Points on a hilly landscape, in no order, each with its height.
A ball rolls from a point to the lowest of its 3 nearest points, and stops where none of them is lower. Distance is the straight distance between rows; heights are no part of it.
J_981: [ 72 115 170  71 124  68 125 141]  height 729
J_955: [149 135 111 113 124 165 156  88]  height 204
J_213: [124 123 106 159  90 140 102 135]  height 357
J_768: [108 119 124 180 111 106  81 175]  height 500
J_924: [121 154 163 114 127 103 128  96]  height 591
J_423: [ 92 117 113 126  67 126 101 134]  height 516
J_401: [161 170 148 128 166 132 151  88]  height 273
J_961: [174 107  81 108 162 210 176 137]  height 231
J_476: [ 90 139 171  90 121  81 127 118]  height 671
J_641: [ 89 108 117 142  85 112  86 159]  height 509
J_650: [131 139 136 180 126 121 100 139]  height 518
J_921: [148 146 131 126 124 144 143  97]  height 255
J_918: [166 112  76  94 141 203 174 124]  height 208
J_682: [190 128  89 160 173 190 153 140]  height 271
J_834: [135 170 169 131 155  98 127 103]  height 558
J_697: [125 130 125 159 107 133 109 122]  height 406
J_996: [171 130 101 110 147 176 169  99]  height 180
J_475: [ 69  92 156  88 124  64 117 171]  height 254
J_974: [158 155 133 113 144 145 153  88]  height 247
J_942: [118 148 173 153 155  87 106 142]  height 601
J_20: [144 151 134 100 128 136 144  80]  height 246
J_341: [ 65  84 154  78 147  53 129 182]  height 234
J_271: [106 134 165 119 124  89 116 135]  height 563
J_860: [168 123  91  88 153 191 182 103]  height 189
J_670: [ 89 126 152  87  94  94 122 118]  height 614
J_193: [136 143 143 164 134 119 111 127]  height 583
J_153: [166 150 119  77 152 162 176  81]  height 198
J_308: [168 140 112  97 160 172 173  97]  height 186
J_713: [168 150 118 154 156 154 142 105]  height 295
J_825: [173 151 127 170 161 156 132 115]  height 274
J_928: [ 92 110 122 156  95 106  86 176]  height 505
J_700: [ 85  70 146 112 187  47 131 212]  height 233
J_132: [176 142 106 170 158 165 133 124]  height 249
J_669: [157 161 153 149 163 127 133 102]  height 334
J_604: [143 163 146 101 145 131 156  78]  height 216
J_48: [122 122 100 144  84 151 108 120]  height 338
J_134: [174 134 107 148 149 171 145 116]  height 268
J_824: [ 93 127 179 113 155  63 118 155]  height 519
J_726: [150 120  93 120 108 178 142 107]  height 183
J_658: [103 128 142 119  96 110 117 125]  height 521
J_759: [121 136 145 159 124 113 102 141]  height 221
J_694: [113 135 141 108  98 121 129  98]  height 543
J_952: [152 132  98 158 118 162 124 122]  height 275
J_431: [ 81  97 139 139 120  79  94 198]  height 510
J_123: [112 114  87 136  69 147 107 126]  height 356
J_458: [ 80  88 159  94 167  54 131 186]  height 219
J_288: [133 167 183 140 169  86 126 115]  height 566
J_33: [119 124 113 114  85 148 125 103]  height 336
J_550: [141 156 149 145 138 122 127 105]  height 468
J_2: [161 124  90 129 128 181 156 112]  height 162
J_454: [173 134 109 118 165 176 165 108]  height 188
J_667: [125 123 111 128  90 144 120 112]  height 325
J_965: [166 133  95 178 138 170 125 126]  height 226
J_469: [168 101  70 121 134 201 165 133]  height 245
J_473: [156 135 107 145 130 159 138 105]  height 230
J_762: [135 130 122 131 109 140 128 105]  height 305
J_39: [ 90 110 143 138 111  90  93 171]  height 507
J_163: [155 107  65 109 115 198 156 122]  height 296
J_533: [134 117  82 138  85 167 123 118]  height 360
J_627: [152 167 147 109 155 127 153  79]  height 235
J_286: [115 123 123 172 106 122  93 153]  height 489
J_826: [ 98 115 133 138  91 110 100 147]  height 513
J_240: [ 92 116 170 130 159  62 109 178]  height 514
J_273: [ 88 113 151 121 111  86 103 155]  height 511
J_359: [ 70 101 141  93  91  86 110 153]  height 517
J_84: [139 142 133 148 117 132 124 109]  height 432
J_24: [ 76  97 143 120 113  84  99 178]  height 508
J_28: [172 121  79 158 132 184 139 128]  height 200
J_655: [ 82  87 146 130 149  64 106 204]  height 512
J_238: [115 155 154  91 121 108 140  86]  height 578
J_731: [105 124 157 140 127  88  98 153]  height 525

Two balls start at each pair of points below. Name the first point that both come to, or write never.
J_271, J_238 | never
J_359, J_667 | never
J_33, J_952 | never
J_655, J_476 | J_39
J_469, J_961 | J_860
J_48, J_965 | never
J_550, J_84 | J_604

For each start below, name the point where the ball stops.
J_713 | J_2
J_423 | J_604
J_834 | J_604
J_213 | J_604
J_533 | J_604
J_682 | J_2
J_981 | J_458
